Each row is a point on a landscape with many valleys, with its height.
From any point a ball rolls to the lowest of the 2 points nearest to it. It stops when none of these is lower. Distance is the straight distance between rows; heights are no part of it.
(834) height 3.60: [ 85 141  70 126 146  85 107  83 169 141 159 138  40 152 124 138 160 147
 154 143  87 154  74 111 132 128]
(787) height 5.87: [ 62  79 126  96 102 149  96 181 111 166 161 149 121 106 125 104  80 140
 147 159 145 129 119 115 195 137]
(446) height 3.47: [163 120 129  97 117 104 154  55 126  87 124 122 134 166 140 165 123 100
 107  98 169 134  99 157 109 123]
(400) height 2.62: [134 120 109 141 102  75  80 148 124 171 132 116 125 100 110 134 194 158
 176  88 128 172  90  93 140 129]
(810) height 4.17: [141 143 143  92 192 168 199 141 167 122  94 135 179 123  91 182 141 132
 135 136 135 134 108 140 101 161]
(765) height 2.65: [ 71  95 125  74 150 183 201  69 175 114 119 143 124 161 129 145  88 120
 137 161 134  93 108 146 106 147]
(292) height 5.13: [ 77  78 130  75  90 139 132 187  93 127 161 155 154 114 137 122  65 132
 124 175 180 120 130 133 191 132]
(690) height 1.75: [135 136 117 170 110 121  93  92 129 129 121 148  96  97 123 105 156 116
 113 109  84 123 175 118  93 123]
(700) height 7.46: [152 152  92 146 127  59 116 126 110  92 149 116 104 129 149 135  99 149
 125 166 137 150 143 118 146 135]
(941) height 4.97: [ 93 141 132 144 166 176  79 173 119 140 150 118  90 163 156  93 128 155
 145 140  88 118 118 122 209  96]
(983) height 3.78: [ 97 140 139 112 166 187 124 166 116 138 130 136 123 160 135 105 103 148
 136 153 117 107 113 132 207 102]
(430) height 1.00: [148 163  64 155 155 105 121  73 161 127 125 125  85 115 120 144 167 125
 130 128  97 142 126 116  84 141]
(901) height 5.49: [110  76 125  79  99 111 184 152 124 105 147 144 177 115 140 158  70 135
 115 176 178 135 146 149 112 176]
(383) height 6.71: [158 140 119 196  98 101 109 128 127 113 115 103 130  80 138  98 189 122
 126  79  85 117 177  98  58 110]
(716) height 5.77: [179 141 114 154 131  93 154 119 128 101 113 113 180 111 129 155 106 105
 101 155 167 119 156 147  78 146]
(819) height 4.90: [129  92 124 103 117  62 204 135 138 112 156 119 164 124 146 182  86 153
 116 195 169 135 151 132 104 201]
(499) height 7.23: [160 126 128 151  59  50 101 105  99 118 113 127 151  87 119 118 139 105
 114 122 151 128 171 126  93 119]
(190) height 6.05: [164 106 133 162  99 137 117 174 123 144 108  97 171  66 116 116 187 132
 151  80  97 109 150  94  84 127]
(204) height 2.85: [ 56 112 136 161 147 144  69 155 144 145 167 145  40 123 143  78 167 155
 117 115  27 155 142 109 134 147]
(507) height 3.62: [139 129 152 121 131 156 143 105 134 153 100 142 154 118  81 143 158  99
 133  84 137 136 103 130 102 116]
(513) height 1.12: [ 86 131 116 167 178 158  80 152 163 181 155 139  47 133 131 107 170 153
 140 120  37 153 101 106 138 145]
(12) height 1.65: [116 116 186 120 111 198 117 188  97 171 110 156 181 101 104 110 136 133
 148 103 129 107 131 114 155 101]
(932) height 6.44: [124  70 131  80 102 101 175 164 113 117 157 110 162 153 163 159  91 163
 121 158 192 153 105 149 173 174]
(745) height 3.85: [186 131 158 173 128 145 133 222 104 140  99  87 184 101 149 107 164 151
 138 109 110 121 177 100 125  99]
(269) height 1.31: [ 75 117 134  82 161 155 150 190 142 127 148 105 122 193 151 133  86 178
 178 170 144 128  81 142 220 119]
(1121) height 7.51: [157 136 103 135 112  18 149 100 104  78 168 114 119 158 156 164  95 151
 111 166 147 144 131 139 121 158]
(17) height 6.55: [155 150  97 176 194 144 151 157 163 126 125 117 141  93 130 142 127 138
 108 153 105 140 149 126  85 158]
(1021) height 3.94: [119 120 122 155  92 105  96 159 121 133 133 143 116  73 135 101 136 142
 132 119 109 127 164 107 117 148]
(637) height 6.85: [135 159 107 132 206 176 155 141 158 132 116 142 145 122 104 144 134 127
 113 142 111 118 130 135 107 142]
(578) height 3.64: [134 125 118  94 167 124 178 119 147 126 131 113 147 147 118 167 120 146
 134 134 153 150  89 131 125 154]
(73) height 5.55: [101 145 117 127  76  58  89  84  93 116 157 139  47 123 132  98 105 131
 124 137 108 116 148 108 153 119]
(682) height 1.88: [116 125 123 118 136 105  95 154 146 179 161 123 118 126 107 139 160 161
 169 101 136 169  60 107 165 139]
(472) height 3.73: [184 157 120 143 117 107 101  90  97 113  98 122 158 152 137 124 121 100
 108 124 152 119 156 161 121  94]
(82) height 4.23: [150 112 102 108 151  97 181 154 141 118 140 109 162 130 130 172 108 163
 135 176 152 144 129 125 126 179]
(990) height 4.38: [ 74 119 148 144 136 168  68 151 121 148 152 144  89 122 143  82 137 154
 132 113  60 128 139 108 151 119]
(8) height 3.34: [101 113 116  76 162 177 193  83 183 135 113 150 136 128  98 165 113 113
 140 139 132 126  90 138  89 163]
(520) height 4.29: [116 164 175 101 164 154 135  69 144 109 107 131  93 210 107 145 149 109
 137 101 129 120  76 151 161  80]
(817) height 6.15: [177 151 106 181 161  99 139 156 141 111 124  97 157  99 145 151 109 129
  99 172 133 122 169 130  88 142]
(441) height 6.42: [157 123 116 192  99  98 124 152 141 139 108  78 133  70 125 128 194 139
 155  96  86 136 154  77  63 132]
(173) height 0.99: [138 150 110 138 113 112  97  56 129 134 119 149  91 127 112 113 160  99
 132 100 103 129 128 113  99 117]
(1091) height 7.52: [163 119 127 139  57  38 105 153  82 116 132 108 144  95 130 138 117 120
 118 154 173 140 166 122 113 146]
(65) height 5.16: [ 91 124 162 138 122 190  77 163 109 161 130 152 129 140 120  87 147 136
 144  88  82 107 133 108 167  98]
(824) height 3.05: [156 172 131 195 195 179 130 162 135 122 118 116 128 130 159 102 135 149
  98 118  72 119 175 130 127 102]
(1076) height 1.17: [136 125 167 114 108 107 104 155 144 187 140 128 134 122  80 148 198 135
 176  70 148 181  50 117 152 126]
(917) height 1.64: [166 172  89 157 143 106 102  46 144 110 115 127  92 162 120 130 151 112
 116 116 102 132 137 129 101 108]
(372) height 6.00: [108  64 158  67  92 140 191 162 117 114 134 126 186 143 150 162  92 129
 115 150 204 134 109 166 146 179]
(1033) height 6.03: [ 53 107 128 130 103 138 115 149 125 136 166 170  61  82 121  90  79 130
 105 155 104 112 161 114 140 158]
(506) height 3.08: [ 80 110 114 100 161 129 162 146 144 127 152 116 114 181 163 143  91 170
 156 180 121 130 100 124 178 140]
(967) height 3.83: [145 156 132 106 148 136 144  58 138 110 116 127 126 172 119 143 133 107
 126 109 146 127  94 149 132  95]
(509) height 2.63: [117 144 116 149 113 148  89  90 122 111 126 154 100 108 134  83 105 106
 107 127 103  95 179 138 103 111]
(447) height 2.52: [ 82 144  96 157 210 156 105 147 180 144 160 128  43 125 137 111 140 154
 120 155  49 145 112 113 132 157]
(200) height 3.93: [147 166 140 168 183 182 122 165 125 105 119 130 145 140 163  96  98 138
  84 149 108 107 193 149 143  98]
(182) height 4.82: [115 176 144 121 187 188 134  84 135 109  98 134  94 208 109 121 134 112
 135 130 106 100 110 145 158  76]
(1111) height 3.06: [ 87 100 130  79 129 122 138 189  92 123 159 106 131 186 180 130  80 169
 155 174 160 139  97 134 228 118]
(806) height 4.94: [ 81 122 129 110  84 126 122 128 109 122 161 162  95 108 143 111  57 113
  97 175 134  95 163 128 140 138]
(936) height 5.76: [ 86 122 106 112  94 109  83  83 123 137 151 142  60 129 123 106 118 118
 147 132 118 124 113 109 152 124]
(1108) height 2.68: [ 98 124 133  91 158 177 153 138 136 129 117 129 136 164 129 137 104 131
 146 148 132 114  96 148 170 113]
(813) height 6.99: [177 130 124 167  67  90 100 117 106 112  99 102 162  86 122 112 166 110
 121 100 114 100 174 121  82 102]
(710) height 3.19: [167 153 159 148 146 167 145 148 137 159  80 140 165 107  88 135 169 113
 138  91 122 116 132 124 107 106]
(275) height 4.33: [182 161 132 166 136 121  87 128  98 108 101 123 151 142 163  96 112 129
  98 131 121 105 187 151 137  81]
(773) height 2.79: [153 111 167 147  98 155 113 221  91 166 101 122 192  89 120 114 149 133
 142  96 132 109 157 110 142 101]
(466) height 3.18: [121 122 103 103 146  97 149  81 157 125 132 115 110 135 103 156 156 126
 145 114 142 160  68 133 112 153]
(261) height 2.58: [133 111 173 125 117 188 146 165 117 173  83 157 190  88  85 126 166 105
 155  82 123 107 143 107 109 123]
(517) height 5.04: [ 44 118  95 116 131 131 102  96 154 142 150 136  43 145 113 114 116 118
 156 148  93 129  91 106 154 133]
(271) height 6.88: [134 151 112 151 139  97  85 139 102 101 149 129  94 142 177 103 101 155
 110 153 110 136 152 119 176 111]
(769) height 3.55: [103  85 161  72  88 145 135  99 118 134 128 135 115 140 116 130 111  96
 131  96 183 139  62 151 161 125]
(245) height 5.44: [127 171 129 124 206 202 143  99 138 111 104 144 119 182 141 124 101 125
 114 156  96  90 143 141 139  99]
(198) height 4.61: [161 140 150  87 173 149 218 127 148 111 102 112 188 156 137 185 116 140
 108 149 152 119 122 156 103 155]
(11) height 3.26: [134 118 119 133  77  79  91 147 120 153 130 114 139  69 112 119 165 145
 148 106 129 151 132 100 115 144]
(339) height 7.17: [169 116 117 112 119  64 166 123 115  92 143  97 159 166 160 166 103 140
 113 156 172 152 129 149 107 151]
(242) height 3.76: [ 97 124 145  75 190 178 197 126 190 147 120 137 142 131  86 185 146 139
 147 132 133 132  69 126 112 172]
(717) height 1.67: [107 115 121  91 151 157 175 101 144 106 131 137 141 161 138 140  87 123
 117 160 143 104 123 149 131 127]
(94) height 5.25: [151 118 145 177 112 179 134 149 119 137  88 137 178  77 139  98 119  86
 109 119 120  78 209 132  68 113]
(887) height 2.83: [107 103 127  82 114 122 163  60 168 125 130 133 106 133  97 166 138  95
 137 101 164 145  58 144  93 158]
(815) height 3.79: [148 136 137 127  97 108  95 106  98 145 123 126 130 145 120 111 160 131
 142  93 127 142 105 128 166  93]
(79) height 6.06: [126 149 114 138 163 138  99 148  96 114 140 113 104 183 173 101 102 164
 138 155 122 123 129 125 203  85]
(650) height 2.70: [ 84 127 101 111 132  90  84 124 170 165 169 126  66 153 115 122 156 152
 171 120 115 166  52 104 165 130]
(756) height 6.83: [149  88 122  94  95  52 172 136 119  87 168 105 138 169 165 166 113 167
 128 152 181 168 104 149 147 179]
(837) height 4.70: [170 144 140 185 124 129 116 180 109 113 109  94 161 107 161  97 161 133
 123  89  76 112 197 115 100  93]
(115) height 3.29: [161 134 117 128  87  88  95  80  97 118 126 131 130 131 131 110 134 102
 116 106 153 132 129 136 140  97]
(966) height 7.80: [160 112 127 132  80  53 103 161  73 118 149 109 149 115 138 123 122 141
 127 135 180 171 131 130 164 140]
(1061) height 6.61: [ 40  92 129 113 108 154  83 175 126 145 168 157  73  96 126  88  91 152
 134 160 110 116 128 107 178 141]
(963) height 3.81: [110 135 136 132  65 104  92  99  83 104 148 161  95 107 144  90  83 124
 102 142 132  91 186 129 136 121]
(744) height 3.90: [ 47 121 104 136 172 168 103 138 164 150 153 143  30 147 120 110 121 133
 142 166  70 129 103 110 134 145]
(918) height 3.14: [163 119 122 112  79  58 144  66 123 106 124 103 126 141 121 158 145 101
 114  90 190 161  96 147  93 141]
(568) height 3.15: [113  99 149  80  88 143 123  56 134 137 116 141 117 135  85 146 139  76
 141  69 171 144  64 142 120 128]
(374) height 2.14: [131 107 143 101 127 133 153 117 159 153 115 133 157  88  64 162 155 107
 144  86 177 166  64 132  81 160]
(452) height 2.50: [125 113 115 103 106 124 151  65 142 134 116 135 138  95  84 142 134  89
 130 107 162 146  91 132  75 150]
(736) height 3.97: [161 154 183 123 119 146 118  86 123 145  92 142 131 145  76 143 186  99
 144  55 133 146  87 126 127  92]
(908) height 5.41: [171 105 128 104 113 109 183 135 132 105 117 111 199 127 133 169 102  95
 106 148 200 132 147 157  74 170]
(199) height 5.99: [133 153 134 125 178 201 150 146 133 108 112 146 153 149 126 130  86 116
 101 153 127  85 146 150 135 108]
(933) height 2.31: [174 185 121 202 193 164 140 129 149 114  98 126 139 116 130 129 145 126
 100 127  83 113 171 132  81 115]
(851) height 4.71: [112 134 129 111  50  63 110  91  80 102 160 152  88 126 151 108  74 116
 104 144 148 112 144 138 161 112]
(136) height 5.68: [145 117 141 164 100 166 134 159 131 133  99 109 162  62 136 106 166 113
 129  95  91  96 193 105  61 109]
(549) height 4.73: [150 146 141 177 151 191 125 166 114 121 102 137 162  99 147  99 113 113
 101 134 113 106 187 129 102 112]
(409) height 4.26: [100  89 134  85  99 130 122 194  82 142 151 131 140 163 151 112  73 140
 133 156 174 128 113 144 218 112]
(386) height 4.39: [138 139 143 151 118 151  81 126 107 145 112 137 141 131 123  99 166 135
 151  78  88 117 136 112 137 100]
(15) height 3.43: [140 147 122 136 116 156 114  52 126 114 106 161 129 140 132 101 107  68
  90 126 121  83 171 145 101  82]
(998) height 4.98: [177 167 124 199 134  99 102 147 104  95 119  92 139 123 169  88 133 132
  96 127  94 109 204 126 115  95]
(217) height 5.05: [153 111 147  78 135 135 193 122 129 104 124 122 191 158 144 162  98 102
  88 145 180 117 137 171 109 148]
(401) height 2.82: [155 105 127 118  78  90 125  80 122 132 109 120 137  99 104 134 142  87
 135  99 179 143 115 140  96 135]
(719) height 1.68: [178 173  88 195 170 120 120 111 157 119 109 104 110 102 132 135 165 127
 117 131  86 133 156 108  64 132]
(620) height 1.71: [138 139 167 114 136 122 141 135 155 173 117 135 148 116  79 163 194 127
 150  77 153 164  53 123 115 142]

For each start below, name the point where the ball stops.
(17) => (717)
(441) => (430)
(1121) => (452)
(966) => (717)

Call two points neighbours if one is among the 2 nearest of the other. Go from one point of each pair to the other, from neighbour to neighbour, staying as low as possible. Name the highest point that can't be avoided.
(173) and (452) => (1021)
(173) and (269) => (1061)
(173) and (115) => (472)
(1076) and (513) => (517)
(115) and (963) => (936)
(430) and (173) => (917)
(717) and (269) => (506)
